Each row is a point on a landscape with many valleys, with its height.
A ball rolls from a point to whichever of its 2 nearest points has the largest drop for the distance, and stops where none of them is lower. Distance is the straight distance between rows; heights are no part of it.
j461: [134 140  91 115 163 111  71 137 121 100  67  85 125 118 130 100 173 142
 148 133 106 111 115 129 107 185 101]  h=395
j328: [175 123 123 132 120 105 107 157 117 120 108 107 128 117 116  94 146 121
 112 125 139 114 114 124 131 160  82]  h=160
j963: [195 122 167 150  80 108 151 178 100 128 135 118 154  63 124 146 138 120
 103 124 181 166  89 118 147  90 140]  h=55
j710: [ 88 113 123  77 170 139 157  90 142 154 122 129 112 161 134  83 151 129
 166 153 104 121 143 121 107 185 111]  h=552
j324: [ 76 118 108 144 141 127 126 158 134 162 122 126 144 151 101  93 122 120
 143 133 104 113 163 119 109 124 111]  h=301
j729: [111  58 149  65 142  71 101 165 161 196 105 102 176 160 120 107 138 174
 184 117 139 161 125 134  93 190 132]  h=369
j52: [179  92 171 135  99 112 109 206 117 152 157 113 148  78 103 124  68 150
  99 127 171 207  77 135 156  96 106]  h=257
j928: [101 142  96  94 148 151 136 117 121 135  86 118 111 144 158 107 135 146
 172 139 113 131 122 121  91 194 131]  h=581
j11: [174 117 109 187  86 123  85 179  89 110 106 103 140  87  97 134  98 137
 128 111 161 165 106 150 141  62 123]  h=344
j166: [152  83 184 118 111  94 164 150 165 131 173 170 110  92 117 136  98 130
  97 123 143 133 112 117 144  94 148]  h=191
j27: [138  93 152 117 123 101 110 163 116 162 140 138 118 132 119 132  80 172
 130 107 140 144 115 130 108 138 173]  h=312
j982: [ 82 198  81 158 119 186 165  66 107 103 117 118 131 153 160 151 131  83
 127 132  81  94 145 116 124 129 134]  h=549
j364: [150 124 112 141  82 136  95 178  75 150 136 108 144 126 120 130  73 167
 139 124 143 179 106 134 150 116  86]  h=486
j321: [ 85  79 146  59 209  84 112  53 175 118 107 119 163 173 130  81 217 134
 185 151  91  97 135 161  96 164 114]  h=264
j879: [158 132 106 185 124 120  69 178 111  96  94 109 124 104 104 127 128 141
 125 109 144 128 129 146 117  84 136]  h=233
j304: [ 84 160  81 166 132 153 116 162 109 137 122 134 140 132 121 115 102 124
 140 132  92 126 153 129 129 113 103]  h=340
j485: [158 119 180 132 156 105  98 147 156  87 115 136 128  81 122 140 186 128
  93 122 133 103 123 143 126 123 162]  h=200
j3: [131  88 176 100  98 151 195 129 113 180 172 151 124 147 143 162  87 128
 147 115 133 173 121 103 147 116 140]  h=680
j970: [145 132 169 145 101 120 130 132 150  76 136 149 100  79 118 169 122 116
  66 136 139 108  92 107 142  88 169]  h=306
j738: [168  77 172 116 108  83 139 163 135 157 144 125 146 117 116 100 136 143
 136 119 136 132 127 124 127 145 110]  h=152
j455: [157 193  60 168 142 147  87 125 132  82  93 109 102  78 126 141 145  98
  87 113 123 111 151 134 167 129 102]  h=360
j251: [115 102 179  88 122 135 183  86 109 162 167 152  99 163 132 151 117 130
 136 134 139 145 117  98 123 128 168]  h=654
j92: [ 81 113 143 137 180 124 116 125 165 128 136 144 142 155 106  73 152 118
 136 145  87  88 162 146 100 127 118]  h=263
j454: [110 159 149 103 160 158 141  62 167 104 146 143 104 104 135 130 156  98
  71 151 106  90 151 140 153 158 128]  h=483
j198: [149 146 107 128  77 150 150 126  70 129 113 108 127 134 147 158 117 118
 135 117 134 135 106 102 146 134 110]  h=280
j298: [189 119 154 123  72 113 153 145  82 137 135 119 131 105 140 151 127 134
 124 119 165 151  93 110 142 132 132]  h=171
j164: [125 187  81 155 138 154  98 115 121  93  99 110 114 120 134 118 149 112
 107 136 103  96 143 130 127 158 109]  h=308
j419: [ 67 134  81 111 122 146 125 154 117 192 120 114 147 184 139 111  84 163
 183 140 120 163 136 118  95 171 112]  h=594
j480: [175 149  79 190  76 149 115 150  83  95  90 105 135 107 121 137 118  93
 129 104 146 141 116 137 146  83 102]  h=461
j151: [115 134 153  97 134 137 164  26 128 125 163 145  94 180 140 116 144 132
 131 157 129  90 138 130 104 148 165]  h=256
j585: [162  90 131 130  84 118  64 185  92 181 134  80 152 145  96 114  52 182
 147 116 151 210  96 139 134 145 102]  h=378
j458: [109  97 155 103 135 124 140 142 130 171 140 150 133 158 130 117 116 156
 150 126 143 137 137 136  99 145 160]  h=368
j470: [120 178 133 160 138 163 125  83 182  83 123 134 119 104 128 165 189  80
  73 139 119  83 185 135 146 103 145]  h=432
j266: [153 111 158 128  99 110 186 112 154 125 164 167 109 106 125 139 128  99
  96 124 154 104 134 118 156  95 131]  h=131
j83: [136  71 187  95 151  76 139  83 157 130 155 161 129 142 108 102 179 133
 142 136 145  98 151 152 112 115 165]  h=117
j978: [171 102 169 106 126  99 130 128 139 124 126 128 131 129 127 101 174 123
 120 132 139 100 121 128 121 168 111]  h=59
j468: [122 131 133 126 160  87  95 132 134 118 120 130 127 128 131 129 172 168
 130 126 132  85 149 137 102 136 156]  h=56
j843: [108 100 176  93 190  92 122  43 172 102 157 147 120 144 103 100 189 126
 114 152 120  71 151 153 117 115 159]  h=186
j264: [166 114 143 144 183  74  62 174 146  92  83 105 141 102 116 125 191 139
 112 100 140 110 118 145 109 125 139]  h=271
j577: [124  62 194  54 159  76 114 112 145 154 129 120 149 167 133 108 177 162
 169 145 116 136 110 127  98 185 132]  h=452
j642: [ 87  90 158  92 207 100 117  78 168 121 129 132 140 160 112  76 184 118
 140 142  87  84 145 151 103 147 126]  h=231
j339: [ 64 111 121  91 150 146 145 121 137 195 142 124 132 210 137  98  91 165
 176 151 127 154 133 119  75 178 135]  h=563
j914: [ 97 147 118 142 116 173 157 149 103 129 147 153 135 145 143 154  70 109
 112 117 121 137 111 115 144  88 121]  h=468
j206: [177  61 218  97 114  87 163 147 140 186 178 146 117 137 125 129 101 144
 137 119 153 183 105 108 124 150 158]  h=359
j401: [154 161  87 140 119 146  96 142 106 110 102 112 121 125 128  93 136 111
 121 140 112 124 122 131 142 175  64]  h=246
j310: [121 111 140  85 186  84  97 120 141 116  90 100 135 142 131 105 191 139
 131 134 112  96 106 123  99 189 119]  h=341
j514: [168  82 192 145 105  64  92 190 131 125 138 123 149  75  98 136 120 155
 110 119 152 151  92 131 120  98 173]  h=221
j180: [183 150 101 169 148 103  62 157 126  81  84  98 119  97 110 123 169 126
 101 111 157 109 127 138 128 121 119]  h=323
j607: [145 164 103 178 132 134  84 159 159  63 129 148 104  78 124 144 109 136
  81 124 122 108 132 146 153  75 115]  h=632
j836: [157 132 180 139 124 107 126 106 180  72 135 155 106  74 121 165 174 106
  72 133 145  88 133 127 142 102 179]  h=258
j909: [129 177  71 174  98 170 126 124  82  89 102 110 125 126 138 160  91  84
 106 104 116 120 105 117 153  91 113]  h=470
j865: [173  77 152 114  93 101 100 185 121 183 146 101 150 146 114 102  78 174
 154 114 132 180 117 129 123 167  97]  h=268
j475: [ 90 156 100 125 130 151 185  73 132 130 158 174 129 145 151 159 146 106
 133 123 137  95 177 137 154  82 134]  h=223
j296: [169  76 184 122  85  85 131 170 125 193 180 131 125 145 112 152  45 162
 122 103 158 190  95 103 124 132 168]  h=303
j105: [ 80 133 137  94 143 167 182  88 107 155 138 146 118 159 146 145 136 121
 141 141 138 132 134 116 116 129 159]  h=626
j967: [134 162  66 164 105 172 100 134  58 107 109 110 115 136 131 128  56 117
 135 116 112 162  88 136 149 106  91]  h=394
j148: [155 108 131 147  93 140 138 191 106 134 139 124 138  74 115 151  57 123
 108 104 156 194  87 127 172  68 111]  h=345
j285: [199 150 113 185  83 135 121 149 107  85  94  93 133  59 114 160 154  91
 101 106 162 140 118 126 162  77 123]  h=544
j719: [140  98 107  79 125  93  99 170 118 160  82  97 139 129 138 113 138 176
 181 129 155 163 103 123 101 193 113]  h=664
j107: [114 167  40 194 147 153  38 159  89 100  66  91 127 124 111  99 116 144
 176 134 102 166 138 162 115 109 108]  h=712
j400: [189 100 179 157  73  97 152 197 134 129 160 128 155  57 116 141  86 125
  90 131 186 195  65 121 147  65 147]  h=157
j494: [126  65 133 103 127  77  67 197 139 182  89  80 189 125  95 107 123 171
 172 103 127 168 126 143 107 163 133]  h=305
j202: [120 141 132 127  94 134 192  80 152 109 173 176 125 118 144 180 129  93
 100 122 141  89 147 119 174  64 133]  h=185
j44: [119 176 110 166  93 167 142 101 108  91 117 121 127 135 139 166 133  92
 101 124 109  88 130 116 136 102 139]  h=516
j964: [115 102 156 128 141 100 141 154 139 158 126 143 156 132 108 128 192 126
 138 132 173 117 162 130 113 100 153]  h=324
j614: [138  82 140 119 140  88  93 186 143 153 104 119 168 130 116  98 148 155
 156 111 134 132 135 152 102 152 123]  h=234
j588: [ 82 212  56 194 138 183 130 109 109  94 101 119 135 137 147 125 123  83
 140 134  59 115 154 122 121 128 122]  h=574
j787: [152 170 118 153  88 163 151 101 137  78 111 125 122  93 140 194 127  53
  54 107 148 108 107 113 171 100 146]  h=631
j541: [182  88 155 142  60 125 149 177 101 180 174 104 146 131 120 175  12 132
 123  93 158 229  68  99 162  85 121]  h=733
j887: [ 82 122 126  85 166 115 152  18 140 134 147 128 114 187 127  88 167 156
 174 171 129  93 156 140  82 145 158]  h=320
j284: [125  64 162  63 151 117 174  73 147 180 157 155 120 191 118  84 153 127
 176 150 168 147 146 140 109 146 138]  h=488
j29: [150 126 115  92 122 128 127 141 102 143 112 124 107 137 156 118 120 161
 151 126 137 140 109 123 116 188 115]  h=618
j549: [143 103 189 132 139 106  92 168 122 109 121 135 133 102 114 137 145 148
 108 128 142 127  99 137 104 120 180]  h=123
j49: [ 77 168  91 120 134 176 165  80 120 130 104 124 133 154 151 127 171 100
 153 154 112 110 158 119 114 154 127]  h=576
j870: [134  65 183  74 137  95 156 112 137 190 151 153 122 180 127 113 132 146
 164 131 174 162 122 127  90 164 183]  h=427
j911: [ 90  92 126  77 139 139 174  96 140 199 154 150 124 204 132  98 119 140
 185 147 149 154 154 122 106 159 118]  h=532
j174: [ 90 183  84 199 127 156 121 137 143  85 129 141 126 107 124 148 115 101
 115 127  70 100 167 123 145  65 120]  h=419
j623: [104 154  95 129 135 142 158 137 125 143 130 156 135 115 140 144 155 120
 134 122 136 113 173 128 152 108 113]  h=254
j102: [ 95 185 113 144 129 167 158  82 162  86 160 160 108 112 150 163 102  96
  67 136 103  83 140 127 162 100 122]  h=514
j238: [124 139  99 156 135 115  95 151 107 120 110 124 114 127 126 128 114 166
 134 113 126 105 135 135 101 119 153]  h=134
j7: [ 91 119 113 110 147 131 157 122 136 158 118 144 143 140 125 123 186 130
 163 139 150 115 181 133 120 121 131]  h=285
j345: [ 83 175 101 146 130 179 168 108 124 103 163 159 116 132 159 152  56  98
 104 121  75 117 114 119 154  96 112]  h=494
j929: [172 109 166 106 108 109 176  84 148 133 156 147 114 132 124 112 164  95
 101 138 155  94 138 116 146 146 112]  h=155
j716: [114 121 127 118  89 150 159 127  82 165 137 111 122 175 137 146  90 140
 155 127 112 147 112  89 119 143 121]  h=361
j16: [123 135 136 127  97 165 188 128 133 104 157 167 126 111 158 187  74  85
  94 104 130 136  95 109 175  72 127]  h=436
j939: [ 81 140  71 121 136 147  98 168  91 163  87  96 139 133 127 126 102 165
 171 129 121 168 125 126 108 152 127]  h=633
j627: [152 193 101 179 158 144  78 122 180  71  96 109 112  88 125 159 191  98
  79 115 114  95 185 132 147 118 129]  h=402
j323: [101 178  59 191 137 144  94 148 107  95 118 122 114 107 119 128  79 128
 126 118  81 119 141 131 136  85 114]  h=383
j348: [ 83 178  39 162 154 150  79 150  97 122  78  94 129 134 133 101 111 153
 177 139  93 146 136 136  98 147 116]  h=673
j359: [ 90 140 136 110 165 165 151 111 136 139 150 149 108 145 136  96 116 118
 120 146  90 121 138 126 127 157 105]  h=528
j792: [100 163  98 126 174 134 101 104 141 100  87  94 122 133 135  91 172 119
 134 147  79  92 137 125 100 193 108]  h=353
j587: [131 138 135 108 177  98 107  89 168 103 117 132 125 107 138 131 220 136
 125 128 119  75 175 148 129 149 138]  h=112
j766: [ 97 170 105 115 143 145 157  11 144 113 145 127 109 167 145 107 161 119
 128 159 110  70 164 135 108 164 139]  h=193
j350: [150 170  81 173 106 142  81 146 100  77 134 132 110  92 122 144  78 135
  92 124 129 133 105 144 174  78  83]  h=595
j624: [148  96 157 123  76 146 187 156  99 173 171 134 141 155 148 183  40 114
 137  89 138 191  87  93 156  92 130]  h=705
j992: [184 144 125 161  84 134 159 135 135  86 114 121 119  55 122 170 126  71
  70 104 161 129 100 111 175  82 129]  h=598
j677: [112 151 142 116 146 141 143 109 143 113 157 152  95 109 133 135 109 127
  81 138 114  97 128 118 150 129 122]  h=505
j131: [143  94 166 125 106 100 139 171 134 150 172 166 113 113 126 157  47 160
 105 106 153 160  96 118 133 102 173]  h=248
j240: [ 86 130 130  82 148 178 184  48 132 139 133 151 120 151 135 119 178  99
 155 157 130 124 165 140 133 134 139]  h=602
j942: [ 84 107 125  85 183  92 102  96 165 119  88 103 151 168 143  83 188 150
 186 151  82  94 126 140  75 192 110]  h=297
j60: [154 134 119 145 101 144 105 168 101 114 138 133 120 101 125 123  85 143
 116 123 122 143 115 138 152 116  91]  h=546
j698: [160 119 156 128  86 141 168 162 118 124 163 151 122  90 143 173  72 119
  96 111 150 168  84 111 172  85 121]  h=400
j634: [ 99 171 110 129 165 123 128  53 158 106 139 133 116 137 140 126 188 138
 122 148 115  62 186 140 115 139 142]  h=151
j717: [138 169  56 144 111 167 123 139  81 121 105 124 113 136 146 110  89 110
 144 124 104 146 116 128 144 157  77]  h=317
j727: [ 87  82 147  68 160 101 107 138 156 176 125 110 156 184 130  91 137 174
 185 147 105 146 129 127  86 194 107]  h=408
j757: [ 90 189 122 154 148 187 135  45 178  90 142 147 131 139 137 125 177  72
  93 163 100  83 189 160 134 132 131]  h=457

For each start below, name the point where the ball stops.
j102 -> j963
j29 -> j978
j350 -> j978
j470 -> j978

Call two points neighbours if one is among the 2 nearest of the other. Go from one point of each pair to the other, from neighbour to neighbour, staying as low as possible. Name the highest point that can't be avoided.
j642, j978 -> j964
j879, j549 -> j180
j963, j549 -> j514
j266, j978 -> j929
